Each row is a point on a landscape with many peaks, with its height.
A climber steps from a point to the highest of its 5 nearest points, and stops where none of them is higher. Distance is the straight distance between rows; heights are no part of it.
Gedos: 117  143  140  119  125  101  141  90  118  79  125  145  88  128  145  124  149  144  119  154  122  95  168  144  150  127  135  145  95  129  119  109  114  161  144  height 601
Kesit: 97  122  80  120  136  122  150  91  119  103  145  157  95  142  116  133  97  122  127  153  132  98  150  164  152  119  142  133  97  142  122  116  118  175  120  height 360
tomi: 135  123  124  140  120  139  126  143  134  155  130  130  148  136  119  126  136  127  127  103  131  145  116  122  117  127  122  115  134  127  135  151  126  108  121  height 719
vifa: 132  137  155  131  119  135  122  131  139  116  123  117  123  117  146  127  142  131  136  126  123  132  135  117  126  119  121  133  129  126  140  133  131  114  113  height 496
namu: 146  125  166  124  120  144  114  172  132  154  111  102  163  113  128  124  133  122  136  103  133  149  99  101  112  120  115  110  160  119  134  134  137  78  134  height 751
Zazib: 135  134  146  136  124  137  124  131  137  127  121  117  124  117  142  132  145  131  135  119  118  139  135  120  127  123  126  135  124  126  135  133  134  118  119  height 329
vabo: 141  106  127  138  130  151  120  172  145  172  126  108  183  129  111  137  126  108  132  102  122  167  88  110  111  127  117  119  152  118  146  145  141  101  125  height 620
nos: 146  123  169  123  120  140  120  160  133  151  104  104  148  105  134  128  136  135  130  118  124  141  97  106  109  121  123  114  148  120  128  138  138  86  134  height 651
teko: 124  155  156  106  111  94  157  76  128  54  105  152  56  126  148  129  142  155  128  165  111  86  193  162  162  134  137  144  102  127  113  95  118  182  142  height 383
nebik: 163  139  202  120  110  133  107  174  142  157  101  93  167  110  152  117  167  144  131  104  130  163  90  74  94  127  107  129  175  105  139  143  143  61  137  height 402
Bepo: 150  121  148  127  125  150  114  182  138  167  123  95  187  118  114  135  129  110  135  96  130  160  89  103  107  122  113  122  170  115  136  139  146  94  130  height 585
nosa: 135  124  101  144  131  131  128  129  121  149  133  132  137  136  121  126  119  126  127  126  136  130  124  133  115  137  129  121  126  136  115  137  132  127  123  height 479
sozig: 105  132  123  127  136  103  143  85  123  88  137  154  96  128  134  128  119  129  127  155  133  95  162  157  162  133  143  137  90  143  112  104  111  169  137  height 557
dagu: 114  115  75  144  143  134  124  138  112  146  150  140  140  148  93  133  102  110  121  130  142  125  113  141  118  132  131  111  139  143  132  133  130  134  117  height 359
fon: 104  136  128  117  134  107  144  74  121  73  131  148  83  120  138  127  132  140  116  157  121  87  174  160  159  130  139  141  88  134  117  109  111  171  147  height 692
Nameb: 111  121  86  144  147  123  125  116  116  124  145  140  125  142  117  129  114  125  125  140  143  117  125  135  137  127  137  134  114  140  123  117  118  144  125  height 500
fis: 95  119  103  126  143  105  151  78  122  85  141  169  74  143  128  123  110  130  121  161  131  90  161  176  164  126  156  139  78  146  119  113  107  183  124  height 272
Kaga: 139  111  136  137  122  141  123  167  143  162  125  116  160  131  113  127  131  117  134  102  129  153  105  117  113  126  118  117  145  123  149  144  141  101  120  height 437
luva: 146  124  151  127  119  150  110  182  137  165  117  86  175  117  118  129  131  110  141  97  125  157  89  102  108  123  112  122  163  117  139  135  144  87  131  height 682
zafi: 141  107  101  141  128  148  116  155  145  172  138  116  169  141  97  136  123  111  127  102  134  171  91  118  114  142  131  126  145  119  144  147  129  111  123  height 639
ramu: 108  139  110  117  132  111  141  102  123  92  137  150  103  131  141  125  123  140  127  143  133  104  157  146  152  133  140  130  98  143  107  111  114  164  134  height 384
Nafi: 96  105  62  139  146  123  146  85  108  121  155  160  111  154  102  138  101  105  128  143  135  115  148  162  150  111  145  136  101  146  133  120  113  165  122  height 84
zan: 144  105  119  132  132  153  122  169  144  179  132  112  181  133  101  137  125  109  122  98  122  174  83  112  105  133  118  122  158  114  143  150  137  104  129  height 718
Tufi: 103  138  104  117  128  114  141  107  119  99  141  147  106  135  130  123  116  138  126  143  133  103  154  142  150  133  141  125  104  137  115  119  116  163  129  height 415
Rirut: 153  142  182  113  114  133  114  154  137  142  97  96  151  102  151  133  146  144  131  116  121  141  105  90  113  129  117  124  160  109  123  137  135  79  141  height 427
rorat: 135  105  92  136  130  155  114  162  134  183  142  122  175  150  88  138  117  111  117  99  129  176  75  118  105  140  129  117  155  122  141  149  129  96  123  height 519
Vazus: 101  133  99  115  132  114  142  105  122  98  142  154  102  135  127  131  111  134  129  143  133  99  152  149  153  130  138  127  103  137  117  117  116  165  130  height 386
buv: 124  146  157  110  115  99  134  87  121  72  121  141  75  128  151  121  152  146  118  157  108  95  171  144  148  125  126  152  106  121  131  109  120  163  140  height 443
Fikin: 135  148  161  116  122  126  140  116  128  101  110  136  96  120  163  123  145  145  131  146  115  119  152  129  133  127  127  132  130  133  116  120  129  138  123  height 246
Sefa: 101  127  98  119  138  115  147  99  122  101  140  152  95  131  130  128  99  130  132  148  133  96  152  156  153  130  142  127  96  145  113  109  117  170  125  height 422
govi: 132  139  141  129  125  133  127  118  135  120  124  122  122  124  140  128  133  129  135  126  123  130  146  123  125  122  124  138  129  128  136  132  136  129  119  height 282
roz: 140  104  110  137  134  145  122  161  143  173  134  109  174  137  102  136  123  113  125  103  130  170  89  116  112  134  119  130  150  116  147  146  136  106  126  height 733
Mogon: 120  138  121  117  120  108  139  111  120  95  130  148  105  131  145  118  131  143  122  147  124  112  156  137  139  134  135  130  106  133  116  121  124  159  133  height 457
luf: 125  134  129  119  123  116  134  111  122  108  135  139  111  125  138  117  130  133  128  142  121  113  152  134  120  131  132  130  119  121  134  137  136  143  126  height 448
suv: 133  114  87  147  130  149  110  149  138  171  146  120  163  148  90  141  119  105  126  102  135  163  92  124  116  144  127  121  151  127  137  138  123  110  119  height 423
panod: 137  125  118  147  132  129  131  116  126  140  130  130  136  126  135  128  128  130  129  129  132  133  130  129  118  135  130  136  125  130  122  134  126  127  129  height 498
virav: 139  97  107  134  134  159  118  164  137  190  134  123  182  140  93  135  120  116  121  98  126  174  79  116  105  134  122  113  159  118  145  149  139  99  131  height 610
kas: 157  141  184  112  113  131  113  153  138  139  99  90  146  102  152  136  150  141  135  117  118  144  108  91  115  134  116  125  161  105  125  131  135  81  142  height 433
sopu: 119  125  97  137  141  117  122  111  114  118  145  133  121  136  117  125  120  132  129  142  135  113  138  131  130  130  136  136  117  129  132  127  123  139  131  height 679
vunat: 149  142  186  118  109  123  124  146  145  125  101  94  130  98  149  131  141  142  137  131  121  134  123  90  124  132  118  131  150  110  136  127  138  91  137  height 760
purep: 138  127  105  143  132  126  129  123  124  146  130  131  136  134  124  133  125  125  131  125  131  131  127  129  120  139  130  127  127  132  116  133  127  130  126  height 520
kevo: 122  116  83  148  140  136  113  137  115  157  151  127  149  147  87  132  101  99  128  118  143  136  110  139  116  143  127  121  144  134  131  128  131  123  115  height 356
busa: 154  131  164  121  120  146  105  183  140  161  117  89  176  114  123  123  132  110  140  98  134  159  91  100  102  124  112  114  167  115  130  128  142  85  132  height 715
tuki: 136  124  108  139  125  137  121  136  127  155  140  132  147  143  109  128  119  114  131  105  141  141  122  134  112  137  123  113  137  130  124  144  129  115  118  height 387
vatib: 136  144  156  121  123  117  140  115  125  97  116  140  99  123  161  118  144  141  127  149  112  119  152  134  133  127  132  133  122  139  120  121  131  145  129  height 357
Fefub: 107  133  98  120  132  114  135  111  116  107  142  138  111  135  128  130  112  137  132  138  131  103  147  135  136  129  132  131  113  133  124  125  121  153  129  height 710
zor: 147  132  173  122  123  135  121  156  138  136  102  99  134  100  145  133  141  134  131  131  118  141  111  100  124  127  123  128  149  114  135  131  138  94  132  height 711
suze: 118  139  112  115  122  109  135  110  120  103  139  143  105  133  139  118  125  138  129  143  123  108  153  139  134  133  136  126  108  131  125  127  129  155  130  height 540
mapo: 130  146  165  120  117  131  121  130  140  108  113  121  113  115  150  126  143  142  132  129  122  125  142  115  129  119  123  128  128  128  133  133  134  121  116  height 594
pipa: 106  120  85  137  143  128  126  99  111  111  147  140  121  142  112  129  108  124  125  142  144  109  135  141  143  119  137  133  113  139  129  121  113  154  125  height 559
Vug: 135  147  178  118  125  120  131  114  132  97  110  134  95  114  168  129  154  142  125  144  111  117  148  123  137  126  123  142  127  137  114  113  125  139  124  height 271
sop: 98  129  122  129  141  105  149  74  124  85  140  161  84  129  132  123  117  136  120  161  133  84  165  170  165  128  144  139  84  139  117  107  110  175  136  height 543
migub: 155  140  187  113  111  130  108  165  134  154  105  94  160  107  145  122  153  144  133  111  128  148  93  82  102  125  113  127  167  107  127  140  134  73  142  height 630
Vaf: 111  148  140  110  121  102  141  79  118  72  129  147  79  121  143  127  142  143  118  154  117  85  179  155  153  129  135  145  91  125  117  109  113  165  146  height 693
nofa: 132  142  159  121  120  131  125  123  135  113  117  124  115  119  149  124  140  138  136  127  119  121  142  121  129  123  122  130  129  128  129  133  137  121  117  height 742
pubu: 142  97  122  128  129  156  117  173  140  180  124  112  187  126  107  137  128  119  126  95  122  171  81  111  105  130  116  123  163  117  141  144  141  101  129  height 605
Keva: 127  116  91  154  132  144  109  133  122  164  152  125  152  144  93  128  108  98  131  114  141  143  112  137  114  144  129  120  146  131  136  132  129  117  114  height 318
govu: 133  146  182  114  117  128  125  136  136  105  102  123  103  111  157  126  148  152  128  134  119  122  138  107  133  125  121  124  135  129  128  128  132  114  117  height 542
Boki: 113  142  132  123  125  101  139  93  116  82  129  146  90  126  146  120  140  142  125  152  121  101  165  148  151  131  139  136  97  131  111  106  110  164  146  height 707
goset: 106  122  92  134  144  119  122  105  116  114  146  138  123  137  115  127  117  125  124  140  137  111  134  135  140  129  138  136  111  132  128  122  118  147  130  height 619
nudun: 164  134  211  119  110  133  113  174  140  161  98  96  164  108  156  115  171  146  133  104  126  159  92  67  85  126  102  132  177  106  139  145  150  60  138  height 776
sedo: 137  141  168  121  126  114  139  98  119  88  117  137  86  126  162  118  150  141  126  161  111  109  160  133  140  121  126  151  113  129  125  109  128  149  137  height 39
zel: 120  155  147  106  113  98  147  82  127  58  112  143  66  125  148  127  145  151  122  154  111  89  184  153  158  129  135  146  100  123  117  103  119  176  139  height 596
zem: 122  121  81  148  143  118  128  125  115  141  142  140  129  142  113  130  116  123  126  138  143  119  119  137  128  130  135  124  119  138  118  120  124  143  125  height 218
dafa: 144  112  141  132  128  143  121  173  144  164  121  100  175  121  118  131  128  107  135  99  122  158  94  108  108  123  118  119  154  122  146  140  141  97  129  height 509
vusa: 115  133  106  129  132  117  127  109  118  110  143  133  119  133  130  119  121  131  124  142  132  108  146  134  128  133  133  131  111  125  130  129  129  146  126  height 661
bunag: 138  103  117  135  142  166  111  182  138  204  144  116  205  139  90  125  116  103  121  84  136  194  73  106  98  130  105  108  163  124  150  137  139  76  135  height 709
difi: 103  121  98  128  140  107  155  89  123  92  141  166  79  136  125  123  104  133  124  157  135  100  154  173  164  126  150  138  85  144  119  112  115  179  123  height 361
Podef: 152  137  171  121  116  141  109  172  136  156  107  95  165  113  130  118  138  126  135  99  140  152  97  101  104  123  113  111  161  117  131  135  135  80  135  height 750
vepi: 136  127  124  140  124  139  127  141  132  148  122  127  141  132  132  133  137  132  127  106  127  139  117  123  117  127  127  120  131  133  126  148  128  113  123  height 670
nif: 142  136  157  133  124  135  120  149  141  129  109  102  133  110  143  132  142  136  130  124  118  139  113  105  128  118  124  130  133  124  133  133  134  107  119  height 472
sima: 94  109  67  124  140  124  153  85  118  108  150  167  88  149  116  131  99  119  121  153  133  102  155  169  153  120  151  136  91  139  125  125  119  179  116  height 257
seg: 106  120  62  139  147  131  138  125  109  137  147  156  135  153  99  141  109  110  119  131  146  121  122  151  140  115  137  117  119  154  122  116  120  154  121  height 399
Zoso: 104  131  108  120  135  107  146  93  121  94  139  151  97  128  133  127  108  137  129  144  135  99  156  158  155  133  140  131  95  142  112  109  115  172  130  height 477
Dubim: 95  119  80  125  138  113  158  88  119  103  145  170  83  146  119  128  99  116  127  149  137  101  154  171  158  122  149  135  90  142  121  115  117  184  115  height 321
Sukep: 130  121  97  144  132  141  116  135  125  161  145  127  149  143  98  126  112  106  128  108  141  137  116  133  116  144  127  114  140  131  133  137  128  113  118  height 375
dos: 130  125  97  146  137  123  129  125  116  142  134  132  131  135  121  126  120  125  127  137  137  126  125  134  120  140  134  134  120  138  121  127  128  131  129  height 429
bobu: 102  131  125  125  139  105  144  83  121  83  134  152  86  125  134  127  120  142  121  154  132  92  166  160  157  136  142  137  88  138  111  106  101  169  139  height 618
Mub: 136  126  118  140  121  139  128  130  130  154  126  129  141  133  126  128  131  129  126  110  128  134  117  129  113  131  127  119  128  129  124  143  128  117  123  height 665
bel: 134  117  89  150  128  145  108  139  134  168  148  120  157  148  95  131  112  103  135  109  139  149  104  132  117  147  130  119  144  128  137  135  126  115  117  height 233
Lun: 155  140  184  109  114  127  119  149  149  132  101  90  139  96  150  133  145  135  135  122  120  141  115  89  120  132  117  132  151  111  128  126  136  83  139  height 621
zodi: 137  111  88  144  125  155  114  156  136  177  145  121  169  150  87  138  117  109  121  100  129  170  81  121  110  143  132  116  151  127  129  144  127  107  120  height 488
vuva: 138  102  112  137  137  161  116  169  135  194  139  124  191  142  93  128  116  111  115  89  131  182  75  116  97  130  114  109  159  125  145  147  141  89  130  height 507
garud: 148  132  173  119  119  138  113  162  130  151  106  100  156  110  133  125  138  136  134  106  128  144  99  99  105  123  117  112  159  113  127  138  135  81  132  height 724
seve: 131  144  158  121  121  128  133  119  128  110  117  136  103  117  157  121  140  141  133  134  114  119  153  132  126  126  124  132  126  137  123  127  136  137  118  height 367
ner: 141  117  140  128  126  158  107  183  133  178  118  94  192  120  110  135  132  110  130  86  121  163  72  98  100  122  110  123  171  113  133  143  142  91  134  height 499
kuz: 102  135  98  115  130  118  137  104  124  102  143  145  107  133  132  128  108  139  124  139  132  98  149  143  142  128  134  130  105  135  120  121  118  160  127  height 511
Sosiv: 130  127  107  145  136  126  126  116  121  130  138  128  128  131  129  127  124  124  129  137  127  126  137  126  119  135  129  134  120  129  126  127  133  131  132  height 634
Zeg: 127  145  138  122  121  118  140  112  121  108  125  142  105  124  154  117  132  138  130  141  116  118  155  132  123  128  129  134  121  132  128  125  138  145  120  height 432
sozun: 132  143  154  116  124  103  137  95  122  81  120  144  87  123  157  117  151  145  125  155  113  110  159  140  143  129  133  143  105  131  131  108  121  154  140  height 378
Tinil: 124  140  120  122  127  108  141  115  122  99  133  143  108  129  145  118  130  140  130  146  126  109  155  133  129  129  131  133  112  131  123  126  131  151  131  height 482
kepit: 114  122  75  142  148  132  135  126  112  135  144  146  130  147  105  131  114  125  121  136  144  120  117  143  132  124  136  119  120  149  118  116  119  150  123  height 252
zosaz: 106  114  71  146  147  130  135  108  113  132  149  147  128  154  106  138  111  116  127  134  143  120  122  150  147  113  140  126  114  150  121  111  114  153  127  height 450
guza: 96  113  76  129  145  127  140  84  110  111  154  151  110  143  107  137  96  112  123  145  134  108  144  158  148  110  143  139  107  141  124  122  113  168  119  height 276
Todur: 101  114  76  137  149  127  137  97  110  126  149  151  123  145  107  137  104  113  128  139  144  116  132  157  150  113  136  134  110  149  125  117  111  163  129  height 436
nuf: 132  140  167  129  123  133  115  137  140  116  117  114  115  114  144  130  140  140  136  125  119  130  134  109  131  122  121  130  129  123  140  128  134  112  117  height 568
negu: 101  109  65  145  147  130  145  97  110  136  151  155  124  149  103  139  105  112  126  134  147  129  136  159  144  110  143  127  108  154  122  115  113  160  127  height 403
Nezi: 129  133  133  134  127  133  126  112  128  121  128  127  125  122  141  126  133  131  136  131  126  133  143  128  125  128  125  139  123  127  132  131  135  126  125  height 739
sen: 88  118  47  136  139  113  152  80  110  106  164  170  79  160  104  139  104  109  120  155  136  106  167  173  158  124  160  137  83  139  116  124  116  191  119  height 170
sokod: 125  142  151  115  121  102  138  93  116  74  122  141  82  128  150  121  152  144  122  156  113  100  168  141  147  127  136  152  102  127  126  114  119  163  142  height 510
mikar: 139  106  128  131  130  161  110  178  138  185  128  103  195  126  104  135  130  109  124  85  123  175  81  105  98  123  110  115  171  110  133  145  145  92  136  height 467
soz: 133  145  173  120  123  125  130  125  131  106  106  134  102  114  162  119  145  144  124  139  117  120  145  120  137  127  121  128  130  137  117  125  127  131  122  height 404
gis: 150  135  181  117  113  137  109  161  131  151  107  96  158  109  136  124  143  139  132  106  129  145  94  96  107  125  114  115  163  114  126  137  131  76  138  height 720
Nak: 139  141  163  122  125  115  144  104  129  94  113  138  90  121  162  119  150  140  124  156  108  112  158  136  138  129  129  145  118  132  125  108  129  148  137  height 40
Sudek: 141  129  149  134  124  138  125  146  135  135  113  113  133  117  142  136  144  130  128  119  118  138  112  113  129  121  133  132  136  124  135  138  134  108  120  height 508
reras: 161  146  191  105  108  125  118  155  145  140  99  90  151  102  156  135  160  143  134  116  117  146  112  78  113  128  109  134  165  99  128  136  132  79  140  height 424
Nimo: 109  128  97  131  141  118  124  107  113  109  142  137  117  134  123  128  116  127  129  140  136  107  142  134  137  131  132  136  109  128  131  122  117  146  128  height 622
veru: 131  116  82  151  137  150  112  138  127  168  149  121  158  146  90  140  110  98  131  110  138  159  103  133  117  144  130  122  149  131  128  129  127  115  123  height 239
fupen: 107  119  81  139  149  128  132  105  115  120  145  144  122  140  111  136  112  121  126  137  146  119  131  143  142  118  134  130  112  144  120  115  114  153  126  height 505
riru: 142  134  144  138  124  140  126  138  138  131  118  116  132  122  139  138  145  133  132  121  118  137  123  114  129  121  129  135  129  125  133  136  131  120  119  height 501
sof: 115  140  111  117  128  101  138  110  121  97  136  148  104  129  140  121  126  142  123  145  131  103  155  142  141  136  134  130  102  131  112  116  121  164  136  height 358
tak: 140  127  137  137  123  142  124  141  137  138  120  119  132  121  139  132  140  132  127  112  117  138  116  120  121  120  127  131  128  128  130  142  132  116  123  height 606
sifu: 142  129  125  142  126  139  129  129  132  143  124  123  135  128  134  134  139  128  126  116  122  138  124  123  122  125  130  131  127  131  123  136  127  124  124  height 615
dizut: 145  124  163  127  123  138  119  159  133  147  106  106  149  114  134  128  133  133  129  113  123  143  98  109  111  121  122  116  148  123  133  142  139  92  132  height 539
Vobuz: 112  140  133  126  129  100  141  90  120  85  133  148  91  125  142  126  134  141  126  153  124  99  165  152  153  131  138  134  96  136  114  110  109  162  145  height 704
gik: 142  106  128  133  129  154  120  175  141  176  122  101  184  121  106  136  125  106  130  94  121  168  86  107  104  127  114  124  167  111  139  142  143  97  131  height 591
Mogog: 138  117  104  143  123  144  116  154  142  169  143  117  161  141  101  133  126  107  131  102  137  160  101  119  115  142  123  124  139  121  143  147  128  110  115  height 462
Beze: 150  127  162  127  123  143  109  179  136  159  111  95  170  117  124  119  134  119  139  99  136  152  95  104  106  116  111  114  163  114  137  136  144  84  136  height 781
Ker: 129  143  177  119  119  132  121  134  135  108  114  121  105  114  151  131  140  150  126  132  120  126  143  115  131  125  119  126  131  126  131  130  138  118  116  height 522
Sanu: 124  117  96  145  141  125  123  119  122  128  141  134  127  134  123  127  121  129  127  145  139  123  119  132  124  139  138  134  118  135  126  121  123  134  127  height 541
sito: 158  136  182  115  110  135  100  181  139  160  110  91  173  117  139  114  150  131  141  104  138  156  92  85  99  129  108  121  170  109  135  135  140  70  139  height 401
zamu: 130  150  175  114  123  130  127  129  131  108  109  129  102  118  161  125  144  142  130  133  117  117  144  118  134  127  121  128  131  131  118  129  133  122  117  height 502
bod: 100  125  110  130  137  107  151  85  124  94  139  160  93  134  132  126  109  134  126  155  138  93  161  165  165  127  148  133  88  144  111  102  111  177  133  height 489
fopit: 95  118  65  133  133  109  156  79  120  99  158  178  74  160  112  127  104  116  127  158  137  104  167  179  159  122  155  138  80  144  121  117  115  190  112  height 183
rego: 152  139  181  116  119  128  119  152  143  138  106  90  140  99  146  135  136  136  135  127  116  137  110  94  121  128  120  128  151  110  124  132  137  88  133  height 485
pog: 111  139  121  117  129  101  142  96  119  86  135  149  101  127  142  124  129  138  124  151  129  102  163  147  156  132  142  131  97  139  114  107  112  164  139  height 553
raku: 140  109  134  131  127  150  121  173  140  169  122  98  180  125  114  131  125  105  131  99  123  162  94  113  107  126  118  117  156  117  145  138  145  98  130  height 533
Konen: 126  123  103  136  139  118  127  110  118  123  140  127  123  133  128  126  124  126  133  145  135  117  140  132  124  133  129  137  114  126  133  125  130  138  130  height 732
buki: 139  116  134  132  121  141  123  157  132  151  117  126  147  126  124  126  137  126  126  106  128  145  105  119  118  121  122  117  138  127  141  151  134  101  119  height 566
zus: 128  123  87  144  140  125  132  126  119  144  140  136  134  142  111  126  112  121  125  132  137  120  114  138  124  135  134  122  127  141  121  123  128  135  123  height 241
lus: 132  100  119  134  139  165  114  169  134  194  135  114  199  133  95  128  119  113  118  85  131  181  77  114  95  127  106  109  163  122  144  147  144  89  134  height 421
puva: 108  148  135  110  125  103  149  73  126  68  127  147  71  124  135  131  131  145  115  157  113  80  181  164  157  135  138  146  91  126  116  109  117  176  147  height 778
pasa: 129  122  90  147  137  124  130  131  116  143  137  137  131  142  116  128  115  127  128  136  137  123  121  132  118  138  134  120  123  139  118  126  126  135  127  height 348
rinef: 112  151  139  103  119  98  153  76  129  63  117  150  64  122  142  129  133  148  121  160  112  80  188  164  157  129  138  142  94  127  111  103  123  183  144  height 646
ruli: 144  138  187  112  111  119  118  143  144  119  106  105  119  102  152  125  140  142  133  134  122  134  133  98  129  130  114  121  141  112  140  128  140  93  128  height 712
Kosaf: 143  118  155  127  121  141  125  155  132  145  105  113  145  117  131  128  138  133  129  113  120  141  103  114  117  120  123  114  141  123  135  149  136  98  123  height 398
miz: 125  142  131  120  124  103  144  109  120  97  128  148  103  128  152  120  139  141  124  149  122  113  157  138  142  133  138  136  104  130  119  118  122  157  133  height 438
Lelal: 160  139  196  120  107  132  107  171  136  155  105  96  163  116  148  118  160  144  137  104  132  154  94  79  98  126  112  127  172  106  130  143  139  66  141  height 726
Tezi: 135  120  100  147  130  141  111  143  135  165  147  122  156  148  97  132  117  105  132  105  144  156  106  128  114  143  125  121  145  125  133  136  123  111  116  height 166
gib: 167  136  194  119  105  133  110  187  143  168  108  92  170  115  144  113  159  137  136  107  140  162  92  76  90  128  112  125  175  111  139  141  150  65  132  height 71
Zoguv: 140  109  119  138  125  141  119  156  141  169  132  117  165  139  106  130  129  109  129  102  133  160  105  120  115  136  121  123  144  122  147  144  133  104  121  height 757
Nofe: 97  123  83  114  139  123  142  95  120  105  146  151  106  138  120  135  97  123  126  143  133  100  148  153  148  123  134  131  103  143  120  119  114  169  123  height 442
koso: 102  129  90  125  139  124  128  101  117  109  146  140  114  138  117  136  109  122  127  140  135  98  143  142  145  120  136  130  107  133  126  120  113  159  124  height 538
zov: 156  135  163  121  113  144  104  182  137  161  116  88  178  119  126  123  138  118  143  98  133  161  90  89  102  124  110  116  173  112  131  132  137  77  131  height 680
kitav: 115  118  73  142  143  133  129  134  111  144  145  144  136  147  100  131  107  113  124  126  142  118  116  145  126  125  131  112  125  142  124  124  125  143  123  height 274
Puv: 152  129  151  123  121  152  100  189  141  169  114  83  182  118  122  127  136  115  133  93  125  164  84  92  100  128  112  120  173  111  130  138  139  86  131  height 573
Lemel: 130  136  140  133  122  129  132  114  127  113  130  131  117  123  144  122  134  135  134  131  126  126  151  129  123  123  122  136  127  126  133  133  133  132  122  height 277
puf: 99  141  128  114  128  103  152  71  129  66  127  152  69  123  139  136  125  141  113  160  118  77  177  171  162  134  138  143  85  123  114  107  117  176  139  height 708
rud: 101  126  124  125  138  109  150  69  120  77  134  159  80  129  135  128  121  136  116  166  122  82  169  170  162  128  142  144  85  139  116  109  107  175  137  height 608
kete: 138  142  185  113  120  122  123  142  142  112  101  107  113  107  148  127  142  147  133  135  120  127  136  99  128  129  120  122  136  119  136  132  137  102  124  height 668
Lodim: 142  121  141  136  126  140  127  148  133  142  115  119  141  124  135  128  144  134  131  110  121  141  108  119  118  120  125  122  135  128  132  147  130  111  120  height 599
sazi: 136  145  178  120  130  122  136  101  130  90  106  135  85  119  166  118  151  143  128  158  108  111  158  124  141  123  116  149  118  129  120  108  129  142  132  height 754
nevab: 130  141  138  120  126  110  143  116  121  101  125  145  97  131  151  117  138  142  128  146  118  115  155  139  130  129  132  132  115  136  120  124  133  150  130  height 455
lazi: 138  137  175  124  118  131  120  144  140  116  107  110  118  106  147  131  141  143  135  131  118  132  129  102  133  125  122  125  135  119  142  129  143  105  115  height 648
bafo: 123  120  83  145  136  133  123  135  116  149  145  136  137  148  97  127  102  115  125  126  142  127  115  143  116  137  131  110  133  140  131  136  133  126  114  height 395
bep: 143  121  161  123  122  141  118  166  137  152  115  100  159  115  123  125  130  122  135  105  131  147  99  114  110  120  120  109  152  119  141  139  140  89  133  height 669
sapup: 162  138  195  112  104  131  109  165  137  146  100  95  160  110  158  124  167  147  129  109  122  150  100  76  99  129  110  132  174  102  135  148  139  68  139  height 531
Vov: 115  149  139  106  118  101  146  81  123  66  124  143  68  121  139  130  141  150  118  154  110  80  182  153  155  126  135  145  94  121  117  109  121  170  145  height 688
duz: 137  102  129  134  134  163  109  183  133  195  134  112  203  132  96  122  124  110  118  83  134  181  73  105  96  124  107  109  168  120  143  142  142  81  138  height 431
subu: 102  124  95  123  137  115  154  89  123  101  144  160  89  136  127  129  99  124  128  154  132  102  158  165  158  125  144  133  91  145  121  112  120  177  121  height 405
loz: 148  136  178  120  117  130  119  149  146  124  101  96  127  101  142  131  140  139  135  132  121  132  122  96  128  126  121  127  144  113  140  129  141  94  130  height 689
rab: 129  127  95  138  132  136  122  133  119  155  144  133  139  145  107  125  109  114  128  119  139  133  120  137  110  139  124  115  137  137  121  140  131  122  119  height 430
dozem: 95  118  81  130  144  128  135  89  111  108  149  152  111  140  110  137  102  116  127  139  136  107  150  155  148  113  140  132  105  141  125  122  114  160  123  height 354
fedi: 124  121  93  141  133  136  118  135  119  157  142  131  145  146  104  128  112  112  128  114  140  136  118  133  110  141  124  111  139  135  130  134  132  119  114  height 409
Tol: 97  120  90  129  138  112  156  83  121  90  150  176  74  147  122  122  105  127  124  159  137  97  158  177  166  123  159  135  79  144  121  112  110  187  117  height 201
Buvek: 138  138  159  122  126  107  140  105  123  92  117  142  93  122  160  117  147  145  128  156  115  113  157  135  137  128  130  143  116  129  123  113  126  151  136  height 202
kepud: 137  136  159  132  122  135  117  146  140  122  111  110  125  112  140  133  145  136  134  126  124  133  123  107  132  120  125  135  132  124  142  134  133  111  119  height 558
sefaz: 134  122  116  138  125  138  120  150  135  158  133  126  150  137  110  130  130  112  128  100  140  146  112  121  113  136  122  121  138  126  143  153  128  110  120  height 523
muvom: 102  129  94  121  138  122  135  96  121  101  148  149  109  131  123  132  104  126  124  142  138  98  149  145  150  125  133  136  107  136  121  118  115  162  124  height 466
tosap: 91  109  52  132  138  118  152  77  107  111  162  166  82  158  103  139  101  110  121  153  132  109  157  173  153  122  156  135  88  139  126  129  114  184  116  height 171
Pas: 153  134  175  120  121  132  116  154  137  147  104  94  150  102  143  131  137  137  135  117  117  140  100  98  115  127  121  123  158  114  120  135  136  86  140  height 556
voze: 132  129  115  140  132  123  125  113  123  124  137  129  124  125  137  120  129  129  130  140  127  121  144  132  124  134  127  138  124  125  134  134  132  135  127  height 713
Pegop: 141  114  146  133  123  144  120  164  137  156  119  108  162  119  120  123  128  112  130  104  132  145  104  114  108  122  116  107  147  123  145  142  144  92  124  height 468

Two climbers start at each pair of points below. Name the first point that both come to, or write none.
raku and mikar | zan
Nafi and zosaz | fupen
sima and Zoso | sozig
bafo and zus | nosa
tosap and Sefa | sozig

Where does a climber stop that starts at each point below?
Kosaf | Beze
fopit | Boki
Keva | Konen
kitav | Konen
sen | Boki
negu | Konen
soz | vunat
Tol | Boki
